Points on a hilly landscape, in no order, each with its height.
A ball rolls from a point to the lowest of its 2 nearest points, and stops where none of them is lower. Distance is the straight distance between rows; heights are no part of it.
Z249 h=17.5: [111 103 122 100 126 151 120 112 115 104 135 124 138  81 142  76 128 161
 132 129 120]
Z415 h=53.5: [182 139 159 152 129 102 126 128 102 151 154  74  73 170 139 179 156 133
 109 138 143]
Z224 h=25.0: [104 142 180 107 126 155 109  94 131 172 169 158 114 117 161 119 150 144
 160 179  99]
Z124 h=66.1: [ 94 121  52 133 136 152 113  98 109  92 115 116 169  73 120 100 121 134
 147 111 137]
Z43 h=55.4: [146 162 111 160 134 102 163 121 200 134 124 128 230 164 125 151 105 157
 144  95 144]
Z993 h=56.4: [163 124 193 144 151 126 114 121  98 182 148 153  81 142 144 140 166 118
 123 151  92]
Z81 h=37.2: [ 80 111 109 146 146 173 119 169  92  85  90 155  85 134 103 137 125 106
 118 125  82]
Z61 h=48.7: [ 92 146 117 125 153 145 107 141 121 117 132 126  75 129 122 154 122 171
 109 169  93]
Z14 h=56.3: [141 126 130 143 112 129 141 159 165 219 106 176 121 176 119 160 144 128
 149 123 143]
Z871 h=47.5: [147 140 145 162 102 113 123  97 150 187 121 146 106 152 144 158 144 116
 125 160 137]
Z880 h=60.0: [146  74 154 121 108 153 124 136 101  83  91 144 120 133 119  77 102  84
 107 104 144]
Z456 h=34.4: [ 95 159  71 103 176 120  95 144 131 107 148 114 108 109 114 158 108 180
 111 145 113]
Z466 h=55.7: [124 110 131 121 120 140 148 117  54  50  84  91  69 139 104  63  88  92
 107  90 122]
Z157 h=60.5: [155 116 162  89 141 144 144 169 121 211 151 145 101 193 143 148 165 154
 149 144 120]
Z391 h=53.1: [205 103 174 161 116  95 126 127  68  99 122  87  85 134 112 111  98  89
 100  84 153]
Z501 h=52.3: [108 120 129  70 162 131 115 162 131 126 158 103  96 126 136 126 118 190
 123 143  90]
Z659 h=39.5: [ 86 188  90  95 186 127 130 121 152 134 168 161 179 111 137 141 114 152
 156 146 104]
Z927 h=44.3: [157 143 185 183 138 113 106 110  76 132 150 111  56 117 140 149 145 125
 114 130 115]
Z859 h=42.0: [134  75 138 164  80 149 146 103 136 156  83 197 188 110 143 109 135  75
 136 109 155]
Z19 h=41.4: [104 151  43 174 119 124 115 100 123  86  98  94 127  93 116 145 102 152
 101 141 149]
Z18 h=43.2: [114 160 114  73 175 108 149 148 172 144 154 152 219 112 143 120 123 157
 165 107 100]
Z727 h=56.9: [ 95 139 113  62 184 131 107 143 140 139 179 107 113 111 138 129 115 201
 139 147 100]
Z369 h=15.4: [104 105 104  98 147 158 129 183 138  75  96 167 154 120  90 104 143  75
 125 107 123]
Z753 h=48.0: [131  73 152 145 103 179 117 119  96 111  96 166 132 108 139  83 146  91
 130 123 121]
Z355 h=51.8: [114 141  86 146  96 107 146 169 168 116  72 175 164 143  81 162 133  75
 106 103 143]
Z724 h=45.7: [116 130 136 140 107 120 130 110 149 142 125 124 135 119 146 139 120 140
 122 146 135]
Z768 h=51.6: [125 106  89 167  96 152 120 106  68  55  81  85  91 125 102  82 117 109
  89 109 127]
Z104 h=39.7: [117 137  80  60 161 106 143 187 158 102 116 150 179 113 111 117 130 111
 119 102 119]
Z88 h=24.3: [ 91 126 118 103 130 146 138 163 155 131 101 207 172 123 106 129 165  89
 147 116 112]
Z336 h=36.2: [131 107 120 100 139 115 133 195 128  73 101 111  94 167  82 138  69 123
  93 103 124]
Z223 h=48.4: [110 169  96 132 154 119 103 117 144 118 153  76  70 130 130 158 105 176
 108 185 110]
Z736 h=41.7: [144 172 115 183 129 112 155  73 188 126 157 105 175 161 152 142  79 158
 142 154 142]
Z853 h=45.8: [159  91 184 141 114 145 117  84  57  96 152 133 108  83 136  49 154 109
 135  80 126]
Z385 h=32.7: [149 138 204 117 139 126  98  89  99 144 203  97 100  89 160 108 158 156
 160 132 118]
Z895 h=57.5: [166  99 189 130 141 127 128 140  96 175 131 159  94 143 147 122 150 110
 122 136  95]
Z215 h=50.1: [174 107 128 145  91 100 133 153 136 145 104  93 114 185 119 168 119 110
  94 132 162]
Z8 h=30.0: [130 101 166 112  99 131 137 107 149 164 124 163 167 109 167 114 133 129
 145 129 132]
Z470 h=44.2: [111 153  66  77 162 102 116 180 145  92 123 142 156 108 107 139 125 129
 108 111 118]
Z132 h=39.4: [ 84 134  96 124 166 159 118 186 115  86  92 166 103 140  87 148 148 104
 115 126  83]
Z154 h=29.6: [152 141 186 120 131 115 115  80 116 152 207  76 118  96 172 120 156 155
 170 134 140]
Z890 h=24.4: [169  88 148  95 122 116 143 183 115 128 109 114 103 209 100 148  95 112
 105 114 141]
Z447 h=50.0: [140  91 170 147 120 171 113 115  62 113 112 158 105 102 152  79 160  93
 135 124 102]
Z377 h=39.2: [102 118 123 141 132 156 126 156  82  89  95 134  64 135 122 139 113 127
 104 136  89]
Z500 h=48.5: [157 121 107 154  81  92 156 151 160 162  98 102 130 187 120 181 110 119
 105 122 179]
Z279 h=35.9: [172  93 153 139  90 102 167 115 159 194 111 157 192 146 157 124 127 108
 148 101 155]
Z502 h=44.5: [131 159 105 138 128 106 109 124 138 109 141  53  70 136 129 154 116 173
  98 163 127]
Z565 h=51.4: [162 157 156 166 131 110 110 105 118 158 150  92  53 168 142 185 158 130
 119 164 139]
Z454 h=14.8: [ 97  80 129 121 142 183 131 153  86  67  81 143 106 133 104  79 103  77
 131  96 115]
Z362 h=59.5: [147  76 166 124 127 161 138 137  69 100  83 165 108 135 126  74 109  63
 120 115 123]
Z282 h=60.2: [192 125 163 175 116  98 143  94 127 198 145 112 131 134 144 155 166  99
 131 133 168]
Z933 h=66.6: [111 199  69 120 172  97 134 127 168 128 138 140 175 132 129 164 105 149
 132 128 125]
Z378 h=37.6: [174  85 161 151  78 103 160 112 145 175  96 160 188 123 157 105 121  91
 127 106 161]
Z983 h=47.9: [ 95 123 122 146 118 142 132 129 152 137 108 166 143 115 127 144 133 122
 128 137 127]
Z201 h=26.6: [164 114 148  99 102 116 178 133 145 194 142 117 167 175 159 147 144 145
 154 124 159]
Z906 h=42.6: [ 83 154 129 110 141 136 133 147 167 159 142 182 147 127 113 147 143 140
 150 135 108]
Z522 h=46.0: [112 147 144 162 118 140 108  94 138 166 131 163  78 151 138 166 144 117
 122 182 124]
Z135 h=39.1: [143 129 111 117 110 102 134 148 145 123 132  52 112 152 134 156 107 164
 107 140 144]
Z802 h=59.0: [151 104 174 107 140 138 126 157 120 203 137 157  98 174 147 133 155 130
 132 138 107]
Z697 h=62.5: [177 108 166  75 126 138 164 164 115 202 158 127 129 190 146 143 171 150
 137 133 147]
Z573 h=55.5: [156 114 112 142  70 100 129  97 108  66 120  62 120 103 117  73 112 128
  83 103 159]
Z553 h=18.8: [160  97 133  89 123 123 151 200 131 156 115 119 103 222  90 165 106 123
 122 114 146]
Z943 h=64.1: [138 140 160 180 101 133 126  59 139 185 130 180 131 122 163 137 142  95
 140 166 138]
Z505 h=27.6: [ 85  97 133 120 128 167 133 143 146 138 112 203 169 111 125 122 161  99
 156 117 117]
Z394 h=34.0: [141  84 165  89 113 132 150 150 158 217 137 177 176 151 151 113 140 126
 170 104 130]
Z856 h=52.1: [158  86 118  86  98  98 144 155 157  92 112  76 161 132 109  97  66 121
 115  93 177]
Z281 h=54.0: [117  83  72 155  94 153 120  92  96  73  91  91 142 105 110  59 130 112
 115  98 142]
Z15 h=28.6: [125 110 148  96 114 130 129 120 137 127 141 117 153  93 156  96 131 159
 141 132 123]
Z954 h=43.5: [103 168  61  92 173  99 113 154 147 106 141 126 142 107 118 161 116 153
 115 126 118]
Z195 h=36.4: [126 151 188 119 136 142  95  85  99 123 173 114  90  86 157  95 155 164
 146 156 100]
Z851 h=32.3: [124 115 116  60 152 121 139 198 166  82 103 151 161 140  76 106 109  88
 108  86 145]
Z624 h=34.1: [131 145  95 114 122 102 153 151 163 145 140  65 111 177 125 185 122 169
 117 148 153]
Z632 h=48.1: [157 162 128 149 112 100 125 113 137 120 150  39  76 147 142 174 138 154
 110 155 153]
Z546 h=70.3: [109 173  85 106 171 106 128 115 160 141 179  83 128 129 140 156  83 179
 144 162 131]
Z45 h=9.1: [101  80 122 110 153 187 117 171 114  70  85 156 136 131  96  87 123  69
 132  93 121]
Z951 h=45.2: [ 72 202  73 118 186 137 119 120 140 137 150 176 171 118 127 146 135 118
 153 165 100]
Z638 h=49.7: [148 164 140 166 111 105 114  96 139 137 146  72  67 160 143 179 139 138
 112 170 141]
Z754 h=49.9: [116 154 127  85 146 120 175 152 178 180 158 127 182 164 134 150 132 178
 182 116 131]
Z69 h=55.8: [197 122 169 178 145  97 139 137  76 162 147  89  76 171 116 175 145 114
 106 123 143]
Z499 h=62.9: [102 176  39 128 148  96 127 148 145  96  86 142 173 115 104 158 130 115
 107 126 129]
Z797 h=22.4: [174 138 178 153 108  99 144  73 137 158 164  89 161 110 176 134 141 124
 154 126 158]
Z817 h=52.2: [181  99 145 151  89  97 115 143 112 117 105  95 108 154 121 141 105  99
  88 120 148]
Z626 h=31.7: [150 166 152 165 109 102 109  71 128 115 171  72  93  98 149 136 137 144
 129 144 146]
Z86 h=40.4: [138 145 180 181 120 141  90  71  80 119 160 128  73  87 149 114 160 126
 130 143 124]
Z769 h=44.0: [114 148 169 148 140 153 101 101 118 158 141 165  72 138 150 150 153 130
 120 182  96]
Z682 h=46.8: [196  86 166  63 109 109 134 143 115  89 126  59 140 151 124  73  89 115
 124  84 175]
Z91 h=57.8: [125 100 102 163  98 150 114 139 109  70  80 123 107 122 104 118 106 110
  96 122 136]
Z948 h=47.6: [104 123 112  90 164 131 115 183 134 100 141 124 107 126 111 130 114 167
 109 120 100]
Z325 h=49.8: [ 74 182  93 147 150 138 135 108 165 141 145 166 134 126 114 161 121 130
 140 165 115]
Z648 h=62.1: [102 132 152 160 106 168 119  63 119 153 131 166 146  98 161 109 154 100
 161 176 127]
Z3 h=45.3: [ 68 165 122 114 144 152 140 132 162 157 129 208 182 111 117 136 158 120
 172 137  96]
Z329 h=38.1: [152 144 193 171 128 131  94  63  99 150 174 134  93  86 149 128 161 121
 142 150 127]
Z966 h=48.8: [176  96 177 154 105 124 117  94  63  92 140 114 109  97 126  70 132 100
 115  76 149]
Z319 h=22.8: [192 122 152 132  97 108 190 113 141 195 138 106 192 171 169 143 143 131
 144 115 171]
Z134 h=59.3: [119 131  51  85 153 118 131 148 128  73 112 131 196  85 120  89 117 118
 133  82 145]
Z543 h=51.3: [ 94 173 110 154 138 121 138 106 180 145 146 145 142 136 131 156 102 143
 141 157 126]
Z963 h=29.4: [121 106 115  97 131 119 131 193 160  93 103 155 139 148  82 126 108  97
 102  95 140]
Z155 h=59.4: [113 103  84 139 122 133 122 162 129  74  98 124 126 118  96 123 106 116
  96 116 138]
Z128 h=64.3: [204 101 166  82 128 118 175 164  93 180 152 111 128 196 127 151 154 135
 114 127 168]
Z494 h=49.1: [151 146 141 140 108  96 105  98  92  78 156  48  77 102 123  94 134 166
 100 112 126]
Z260 h=53.4: [112 107  90 142 122 152 130 128  64  43  88  83  82 134  99  77  98 115
  96 107 113]
Z379 h=52.6: [113 156 123 156 113 114 153 101 188 160 125 140 157 147 136 166 105 140
 146 136 137]
Z102 h=64.8: [108 170  75 135 142  91 140 144 170 119 109 134 164 123 107 169 113 135
 114 117 134]
Z314 h=52.0: [111 146 147 111 158 136 111 147 128 142 152 101  64 159 140 157 131 180
 121 165  85]
Z492 h=47.1: [135 100 137 160  96 127 132 124 141 179  93 194 135 142 126 146 134  97
 113 125 141]
Z464 h=49.5: [118 124  78 186  94 148 101  99  91  66  84  83  95 113 106 113 128 127
  92 138 133]
Z42 h=37.1: [ 99 176 105  78 144 112 142 190 176 160 111 187 152 152 100 142 161 130
 148 123  96]
Z666 h=55.1: [156 121 214 155 174 129 119 120  70 182 162 147  65 126 143 137 165 128
 136 139  80]
Z271 h=33.3: [156 104 175 124 101 118 148  99 151 189 135 146 191 127 179 111 134 126
 155 117 140]
Z623 h=51.1: [201  88 183 153 124 103 119 114  70 112 137 103 103 112 117  92 115  87
 114  82 152]
Z399 h=48.3: [ 83 207  90 139 164 135 139 118 172 145 152 186 162 141 115 150 125 126
 154 156 102]
Z6 h=46.7: [143 144 103 179  87  87 161 118 178 148 100  94 146 170 133 184 101 126
 112 125 168]
Z950 h=35.6: [123 124 104  37 158 105 144 204 178 108 117 163 182 140  99  99 128  93
 120  97 121]
Z881 h=53.6: [151 112 211 149 158 139 119 112  50 147 157 151  70 101 151 110 154 118
 135 119  86]
Z363 h=26.7: [ 96 154  84  78 176 121 124 135 139 117 145 145 183  84 137 124 122 152
 149 125 107]
Z337 h=42.9: [135 130 134 123 112 107 122 118 152 137 138  78 112 132 146 146 121 158
 118 149 132]
Z72 h=35.4: [170 126 185 181 130 105 103  73 106 156 173 112  99  91 146 134 159 120
 133 122 149]
Z771 h=63.4: [107 122  57 143 129 124 127 114 119  81 106 114 163  85 113 124 116 133
 123 114 148]
Z174 h=46.3: [161 135 176 150 128 112 106 122  90 121 150  85  68 125 144 137 135 142
 114 125 115]
Z944 h=62.6: [189 116 149 112 106 105 160 143 119 173 146  89 128 179 142 164 153 131
 113 128 173]
Z605 h=34.6: [ 95 157  99  96 142 123 128 191 163 132 107 183 130 150  89 152 159 111
 121 123  99]
Z308 h=62.3: [ 97 150 105  69 177 128 114 118 141 137 184 106 143  90 151 117 101 196
 152 152 112]
Z781 h=31.3: [ 85 154  74 149 152 154  96  97 112 106 133 109  98  99 122 140 116 158
 116 174 119]
Z49 h=43.8: [115  70 136 143  97 161 133 125 134 128  88 186 172 112 128 106 139  81
 138 110 145]
Z586 h=60.9: [119 108  54 139 109 126 129 120 121  68  95 102 156  90 104  96 102 135
 103  97 163]
Z93 h=69.5: [ 80 129  81 135 148 163 110  86 112 116 133 127 178  70 140  97 127 138
 171 137 118]
Z904 h=42.5: [165  96 205 145 126 137 105  90  64 128 171 139 107  71 153  81 164 128
 144  99 123]
Z878 h=53.7: [183 108 149 162  86  97 116 127  94  88 105  96  91 137 115 116 106  94
  83 106 154]
Z272 h=21.0: [ 81 157  57 125 176 145  82 129 108  98 131 124 106 100 115 148 122 158
 119 156 114]
Z803 h=38.9: [105 116 122 113 149 130 133 204 125  86 100 139  78 172  84 157  93 118
  98 116 101]
Z613 h=40.9: [ 70 150 123 101 166 172 103 120 127 137 165 147 108  98 126 125 131 164
 144 179  91]
Z213 h=30.5: [136 121 152 112 114 124 157 132 162 212 136 155 159 166 149 141 141 146
 166 118 139]
Z291 h=49.2: [102 136 108 168  97 124 139 116 162 137  97 166 140 131 121 163 122 115
 116 134 142]
Z402 h=58.9: [ 98 111 102 176  91 166 119  61 110 112 100 117 183  81 146  82 138 109
 170 134 133]
Z55 h=67.0: [106 159 100 100 162 115 120  97 142 133 172  85 146 102 157 124  88 188
 145 150 129]
Z791 h=26.0: [164 148 184 156 121 105 127  60 118 150 198  84 134  94 166 132 143 134
 170 129 156]
Z773 h=34.7: [148 170 157 165 107 103 123  56 149 145 165  92 112 113 161 142 127 123
 147 163 144]
Z526 h=28.7: [194  91 161 106 130 108 146 161  99 124 100  94  96 196 104 138  91  89
 104 110 143]
Z152 h=41.0: [108 125 125 145 129 135 122 182 121 120  96 159  66 179  95 171 106 121
  86 127 102]
Z143 h=36.7: [101 153  70 156 132 126 103 102 128  99 124  97  99  98 122 149 106 158
 101 162 138]
Z804 h=41.1: [ 76 139 121  99 181 159 126 200 121 100 110 185  97 144  91 148 153 119
 129 122  63]
Z358 h=39.9: [128 162 119 161 125 112 146  75 168 131 147 100 163 121 158 137  91 151
 139 157 138]
Z808 h=39.8: [141 116 196 124 118 147  98  79  84 125 176 131 117  66 160  73 169 135
 151 118 117]
Z917 h=55.2: [159 112 118 172  68 111 118 118 103  69  78  93  90 132 103 119  99  96
  67 115 166]
Z489 h=50.3: [106 158  91  94 155 125 147 151 161 120 104 187 219 109 128 114 150 116
 144 117 101]
Z810 h=27.2: [119 143 107  98 139 120 151 181 163 159 147  93 104 193 106 192 134 175
 127 135 139]
Z136 h=37.5: [107 146  97  76 165 112 147 151 155 120 137 148 209  92 141 112 118 150
 154 102 116]
Z348 h=58.3: [142  92 172 112 135 140 143 138  53  96  88 149  75 133 134  83  98  67
 120 107 116]
Z94 h=34.5: [ 89  94 102 134 139 174 113 157 113  91  96 158 126 115 102 121 149 104
 135 124 105]
Z931 h=28.5: [161 150 161 181  97  99 100  65 105 110 163  73  97  85 138 127 143 137
 125 118 161]
Z373 h=43.6: [180  89 152  87 110 112 131 159 114  91 128  64 116 155 121  95  94 130
 114 102 149]
Z597 h=68.6: [107 196  77 106 184  96 135 125 170 141 172 113 165 139 140 164  98 169
 150 136 120]
Z928 h=48.2: [122 139 137  84 127 127 171 140 167 187 162 108 153 170 151 157 137 175
 168 136 140]
Z955 h=57.7: [125 107 134 111 116 125 138 173 162 185 121 166 125 173 111 151 139 124
 140 109 126]
Z267 h=45.9: [140 148 158 127 124 116 107 117  94  96 157  62  66 114 139 113 132 173
 107 132 105]
Z356 h=34.3: [131  97 146  85 116 119 132 149 154 133 138 107 144 116 144 111 117 155
 129 121 126]
Z897 h=51.5: [ 61 152  89 136 159 167 109 131 136 121 120 175 142 115 102 153 161 109
 149 159  96]
Z995 h=40.1: [ 91 167 122  84 150 118 143 168 177 171 145 167 158 149 109 150 151 152
 163 119 105]
Z844 h=55.0: [141  91  96  97 117 116 136 147 148  70 110  97 161 105  97  77  76 123
 103  83 174]
Z640 h=36.8: [136 175 138 160 119 111 145  60 163 146 179  87 131 137 170 134 108 139
 149 173 135]
Z585 h=57.1: [126 111 150 104 127 145 153 125  46  76  83 117  58 129 120  66  91  75
 121 100 118]
Z335 h=61.4: [178 132 154 143 103  99 139 113 128 169 147  81 124 151 152 160 152 123
 127 135 158]
Z241 h=52.9: [ 64 146 108 158 131 172 114 121 142 150 102 198 144 126 103 154 169  90
 158 152 104]
Z166 h=56.7: [108  99  70 175  93 152 111  62 106  91  91  91 165  82 124  68 132 114
 146 115 138]
Z790 h=18.2: [117 126 122  96 144 118 131 196 144 146 133 114  90 191 111 171 125 157
 120 129 106]
Z111 h=49.4: [183  73 146  77  91 103 143 147 145 101 120  62 165 141 128  83  82 115
 119  94 182]
Z342 h=50.5: [ 98 144  93 162  97 115 134 148 172 134  86 180 131 147  90 182 138 100
 107 120 145]
Z46 h=51.7: [109 156 120 125 139 124 115 122 157 148 152  95  75 155 129 169 125 168
 126 175 116]
Z894 h=28.4: [123 106 151  95 129 148 118 132 102 102 138 116 106 100 145  69 126 160
 123 123 100]
Z205 h=44.6: [127 119 129  60 138 129 163 166 155 167 167  90 144 169 143 157 144 185
 151 131 138]
Z869 h=41.3: [112 117 135 139 126 144 119 161 121 121 105 149  78 151 121 153 125 132
 100 141 102]
Z814 h=64.7: [161 143 165 179 104 115 147  61 149 210 132 166 146 142 161 137 138 106
 154 154 142]
Z255 h=32.2: [102 129 108 105 135 129 130 191 159 112 105 168 131 144  84 147 134 110
 103 109 119]
Z21 h=39.6: [110 156 189 140 141 164  87  80  89 131 176 136  82  97 159 109 162 139
 149 179  96]
Z476 h=59.1: [124 103  69  86 141 109 138 145 136  70 118 104 178  82 110  73  90 133
 114  70 164]
Z167 h=72.7: [ 95 144  85 123 144 149 121  75 112 116 151 116 157  73 148  94 107 164
 147 147 126]
Z354 h=45.6: [136  75 145 126 100 140 130 141 135 145  96 189 146 135 124 116 126  88
 111 113 141]
Z182 h=18.9: [183 142 170 156 106 105 163  78 148 183 149 106 178 151 179 143 137 134
 161 128 160]
Z421 h=36.6: [122  92 156  83 118 130 150 168 172 183 130 197 171 143 127 121 137 119
 167  85 127]
Z423 h=57.6: [195 108 181 198 143  97 130 124  81 164 149 105  80 137 117 159 148 100
 105 120 142]
Z525 h=54.1: [121 146 122 145 124 100 165 134 183 148 123 136 193 141 127 154 106 149
 145 110 136]
Z577 h=32.4: [172 120 175 206 110 109  96  71  91 128 159 105  92  79 132 130 139 125
 120 106 161]
Z416 h=33.8: [213 103 173 112 140  90 156 148  68 107 119  64  92 180 103 136  94  87
 118  98 161]
Z615 h=41.5: [120 138 128 108 145 135 110 131  98 100 147  81  75 112 141 108 121 185
 107 147  96]
Z485 h=46.2: [134  72 146 143  83 156 125 103 114 115  99 155 153  94 151  81 143  87
 134 118 145]
Z702 h=61.1: [110 140  59 128 138 118 124 163 142  80  91 138 158 106  93 142 122 103
 102 112 135]
Z703 h=57.9: [146 107  86 132  84 104 129 117 129  73 105  77 132 105 109  90  90 134
  87 104 165]
Z146 h=39.0: [121  78 154  79 119 140 142 172 163 142 117 189 165 129 121 104 125  98
 140  87 140]
Z344 h=29.7: [ 98 127 162 110 130 167 113  99 123 146 154 150 125  95 156 103 140 148
 151 173 109]
Z403 h=55.6: [111 142  48  84 156 127 121 156 125  87  90 150 199  92 128  97 143  92
 141 101 116]
Z985 h=35.0: [116 119 139  91 143 147 123 145  83  81 137 104  79 111 139  81 111 168
 115 121  83]
Z192 h=53.8: [ 88 141 125 164 119 167 121 124 148 171 101 218 130 142 109 165 161 101
 150 141 122]
Z221 h=32.6: [126 108 103  99 129 111 132 190 155  92 110 113 130 151  81 137  90 122
  97 104 141]
Z284 h=50.7: [104  97  47 147 122 151 102 100  90  74 104  87 130 102 106  73 127 140
 113 107 129]
Z672 h=10.4: [131 113 121  90 136 116 142 211 151 140 126 120 104 200  88 169 114 137
 115 110 124]
Z418 h=45.5: [ 69 155 103 138 165 168  98 122 126 123 145 152  90 119 114 156 134 155
 133 182  99]
Z334 h=59.2: [202 105 174 192 126  98 138 119 111 183 137 117 111 138 114 143 162  90
 107 125 153]
Z364 h=53.0: [101 151  60  69 161 133 131 164 141 107  88 173 206 108 135 109 150  96
 142 120 102]
Z899 h=63.2: [120 149 170 173 113 158 112  52 116 163 155 172 115 109 161 133 158  94
 151 183 126]
Z259 h=52.7: [156 140 117 144  84  93 120  85 110  83 135  49 115  93 130  90 124 158
  93 112 153]
Z17 h=70.9: [110 154 106 117 134 127 116  72 126 118 159  90 143  77 160  91 103 177
 138 158 130]
Z996 h=41.8: [ 96 158 164 142 145 167  89  90 103 127 162 143  61 121 148 133 147 145
 137 195  90]
Z978 h=45.0: [130 164  92 179 114  87 163 115 191 129 110  89 170 159 123 181  82 149
 114 125 152]
Z855 h=34.9: [139 114 171 109 104 138 121  90 114 128 145 127 139  80 167  78 150 140
 149 131 121]
Z864 h=48.6: [144 121 134 177  93 117 120 119 142 175  90 159 108 149 129 162 140 100
 101 147 138]
Z194 h=34.8: [ 87 134 133 114 139 154 115 112 142 136 147 142 137  94 145 119 128 157
 144 160 109]
Z721 h=39.3: [140  99 140  75 125 119 142 163 148 142 154  75 143 145 145 128 126 168
 136 125 135]
Z487 h=60.6: [ 98 111 131 157  95 171 123  76 114 126 114 146 169  80 150  93 154 110
 162 148 127]
Z578 h=42.4: [141 149 168 193 123 133  99  86  62 108 146 116  54 101 135 133 150 128
 116 132 118]
Z422 h=46.1: [103 127  38 163 118 139 100 108  99  77 101  83 116  98 107 114 117 141
  97 130 142]
Z584 h=38.8: [199 104 163 100 119 100 139 154  81  87 131  43  96 175 110 122  90 116
 112  99 154]
Z186 h=25.1: [125 108 164 111 115 138 120 125 138 169 136 167 127 131 146 131 145 138
 136 142 110]
Z368 h=56.6: [132 108  95 177  88 135 117 139 102  58  74 104  91 137  94 133  91 102
  73 126 149]
Z678 h=49.0: [ 71 180  65 117 176 148 106 134 126 118 123 161 158 105 111 150 150 117
 148 157  98]
Z800 h=47.8: [ 94 188 100 108 158 140 147 133 158 142 115 200 214 122 128 120 152 116
 161 134  87]
Z845 h=54.8: [112 139 131 157 114 142 127 148 168 203 102 220 120 157 108 160 148 109
 147 125 133]
Z538 h=31.4: [ 88  96 116 122 136 178 115 148 132 108 108 168 154  98 115 107 158 101
 149 122 110]
Z762 h=51.9: [138 114 190 152 136 161 115  99  41 113 136 148  81  95 154  92 168 112
 143 122  87]
Z824 h=43.4: [135 181  90 177 135  95 153  97 190 125 135 103 178 163 132 168  79 158
 136 136 147]
Z907 h=19.7: [114 123 179  97 135 151 114 124 138 196 153 180 110 142 159 126 156 146
 158 156  91]
Z621 h=40.0: [150  90 146 165  69 124 146 101 138 137  87 159 186 107 151 114 113  92
 119 111 161]
Z949 h=47.4: [112 173 119  88 171 112 162 147 188 168 165 144 205 153 133 136 128 170
 181 117 107]
Z705 h=58.8: [126  77 117 151  99 167 119 143 108  75  80 142 121 130 107  97 117  86
 109 109 139]
Z245 h=20.7: [101 122 101  92 141 136 142 177 157 108  98 187 183 117  98 112 151  83
 130 103 120]
Z645 h=43.9: [ 93 141 114  77 175 133 120 200 141 106 132 162 110 137  97 142 137 140
 115 123  84]

Where does a ball stop that starts at each point below?
Z335 | Z502
Z648 | Z272
Z856 | Z672
Z364 | Z963
Z769 | Z182
Z917 | Z931
Z291 | Z672
Z362 | Z272
Z753 | Z907
Z128 | Z907
Z354 | Z907
Z55 | Z81
Z314 | Z907
Z391 | Z249
Z597 | Z931
Z573 | Z249
Z174 | Z931
